Points on a hilly landscape, in no order, each with its height.
A ball rolls from a point to the lowest of its 5 nearest points, and stops where none of them is lower. Distance is the straight distance between rows; heights are no part of it.
j_36 height 484: [ 14.0  19.7 -35.0  -7.6 -40.9  -9.4  30.1  -1.0  18.5  34.7 -38.3]
j_623 height 324: [ 31.0  25.3   7.1 -51.8 -38.9   8.6  11.1   9.2   9.6   7.9  28.5]
j_759 height 424: [ -4.3  -7.3 -21.8  -7.3 -26.4 -13.8  28.6  -6.2  -0.9 -20.3 -76.2]
j_237 height 689: [ 13.0   5.4  42.5  18.8  -3.8  14.9 -16.1  14.5  26.6  45.2  82.8]
j_901 height 43: [ 12.2   4.4  13.3 -25.0  37.3 -44.7   8.2 -38.8  -9.4  14.4 -33.1]
j_438 height 427: [ -6.5 -23.3 -52.0  42.0   3.9 -33.2 -22.2  37.8   0.5 -38.3  -7.1]
j_483 height 488: [ -7.1 -13.5 -40.3 -18.8  -7.1  -7.6  19.2  -7.6 -19.3 -35.2 -70.9]
j_558 height 414: [-17.7  46.5  17.1 -21.0 -40.6  51.4  19.3  52.4 -14.8   4.3  16.5]
j_248 height 467: [ 22.2  47.1 -23.1 -42.4 -56.9  23.9  10.5  -5.3  32.1  41.2  43.3]
j_669 height 230: [ 29.8   7.9  22.8 -45.7  -8.0   0.0  17.2  -6.3  -5.1   8.9   4.1]
j_742 height 97: [ -2.4  -2.4  42.3 -29.0  -6.0  35.2  11.5   8.8 -15.3 -16.6   4.2]
j_553 height 279: [ -6.1  -7.4 -28.0  27.8  45.6 -44.9 -16.4 -59.9 -13.3   1.0 -51.3]
j_494 height 520: [-21.1  27.6  40.1  39.8   4.6  14.9   4.8  27.7 -11.6  46.2  20.3]
j_172 height 552: [ 26.7  34.7 -21.9 -40.3 -49.2  -8.4  25.7  -7.8  26.1  40.9  19.2]
j_224 height 297: [-30.9  -5.5  29.1  25.5   0.7  34.9   9.2  17.0 -15.4   6.5  -2.8]
j_787 height 159: [  9.9 -14.6  45.9 -25.8  19.5  10.3   6.5 -13.3  -7.2  -5.4  -1.9]
j_927 height 188: [  7.7 -25.7  -9.7  -0.5  42.4 -19.5 -16.8 -59.0  -0.2  -9.9   7.5]
j_513 height 275: [ 26.2  28.6  26.5 -61.4 -24.0   0.2  29.6   3.3  -0.2  15.0  12.1]
j_390 height 412: [ -2.4  53.3  -3.3 -55.6 -57.9  41.1  17.0  11.1  13.4  -0.7  49.1]
j_422 height 387: [ -6.5   2.8 -20.0   4.0   5.6 -36.9  21.5 -15.8 -18.5   2.8 -74.4]
j_729 height 413: [-29.7 -32.7 -19.6  52.6  -0.6  -1.6 -18.8  19.0  16.2 -18.5   4.7]
j_23 height 17: [  4.7 -24.7 -36.9   8.8  38.8 -25.5 -27.1 -73.8  -0.4 -19.6  -0.4]
j_94 height 331: [-13.9  37.9  25.5 -30.7 -21.9  40.0  22.6  42.9 -29.0   3.3  11.8]
j_904 height 238: [ -4.0 -43.5  -8.7  -2.1  32.8  13.2 -11.4 -28.4  14.2 -43.9   7.1]
j_475 height 376: [ 18.7 -43.1 -37.9   4.0  30.2 -13.2 -27.2 -35.8   4.7 -53.2  34.1]
j_350 height 114: [ 10.5 -36.9 -67.4  14.2  16.1 -16.1 -21.0  12.0 -17.1 -73.0  13.8]
j_754 height 382: [ -6.6 -31.0 -39.1  40.9   9.3  -9.4 -20.7  30.6   8.9 -39.7  -1.1]
j_801 height 543: [-25.5  42.9  50.5   2.7 -16.8  31.1  16.1  40.5 -30.1  38.3  -2.0]
j_690 height 222: [  7.3 -31.4  20.6 -11.0  26.2   2.1 -11.2 -40.8   3.8 -27.4   2.9]
j_8 height 411: [  0.3 -22.8 -55.1  44.8   3.0 -24.7 -17.8  43.1 -14.3 -56.5   1.9]
j_888 height 105: [-20.7 -39.1   3.0  14.3  15.9  34.7 -14.5  -4.2  15.8 -30.2   3.5]
j_504 height 158: [  5.5  -6.0 -22.8   4.6  55.7 -46.3 -19.8 -52.0 -12.1   8.5 -41.6]
j_890 height 567: [ -5.0  12.6  28.1  52.0  -8.5   0.1 -16.1  27.9  12.7  49.4  37.5]
j_600 height 257: [ 24.7   0.3  15.7 -34.9   5.0 -20.0  20.6 -20.0  -7.1  18.1  -8.5]
j_820 height 214: [  6.0 -17.7  32.8 -21.3  23.9   8.7  -1.4 -26.8  -3.9 -17.6   4.1]
j_800 height 205: [-18.6 -23.5  24.6  12.4   9.4  39.7 -13.3   4.0   1.9 -16.8   0.5]
j_342 height 401: [-25.6  13.6  43.1  20.1   2.5  35.6   0.0  33.6  -7.7  12.5 -14.0]
j_900 height 518: [-11.3  -6.7  -5.5  50.3  -8.1 -26.3 -20.1  36.3  27.8  20.1  19.1]
j_617 height 253: [ -9.6 -54.3 -23.5  24.4  14.4  10.3 -18.6  -8.7  18.5 -46.4  15.9]
j_595 height 357: [ 17.8  26.7  19.1 -46.8 -45.8  38.4  14.2  24.6 -14.1  -6.0  25.8]
j_986 height 485: [-21.9 -18.2 -19.1  52.2   1.3 -12.0 -17.3  37.6  18.8  -1.8  -4.3]
j_644 height 147: [ 15.9 -20.0   6.3 -11.5  30.8 -24.1 -13.6 -54.6   3.1  -3.6   2.8]
j_467 height 647: [  3.1  43.6  54.3  10.7  -1.4  11.1 -12.7  21.8   6.2  54.7  73.8]
j_557 height 429: [ 12.2   7.4 -15.4 -17.7 -10.6 -33.2  18.7  -4.6  -1.0  17.6 -52.7]
j_469 height 305: [-14.8   4.0 -26.5  13.7  31.0 -30.7  -0.6 -33.5 -27.4   0.4 -67.9]
j_695 height 375: [ 28.6  17.9  -9.5 -37.7 -30.2 -27.6  25.8 -12.1   4.4  32.3 -16.5]
j_164 height 478: [-22.1  61.8  32.5  10.3 -15.1  24.8   4.7  40.6 -14.2  43.4  17.2]
j_410 height 490: [-13.9 -20.4  -0.6  55.2  12.8   4.5 -18.1  20.2  26.1  13.2   1.0]

Call two points neighbours if one is among the 5 nearest of the other. Go from one point of each pair to the other, from neighbour to neighbour, staying as low as possible. Name the highest point that can't be avoided.
j_23, j_742 | j_820
j_888, j_350 | j_617
j_742, j_888 | j_800
j_23, j_901 | j_644

For each start below, name the point where the ball stops.
j_623 | j_742
j_237 | j_742
j_986 | j_888
j_595 | j_742
j_558 | j_742
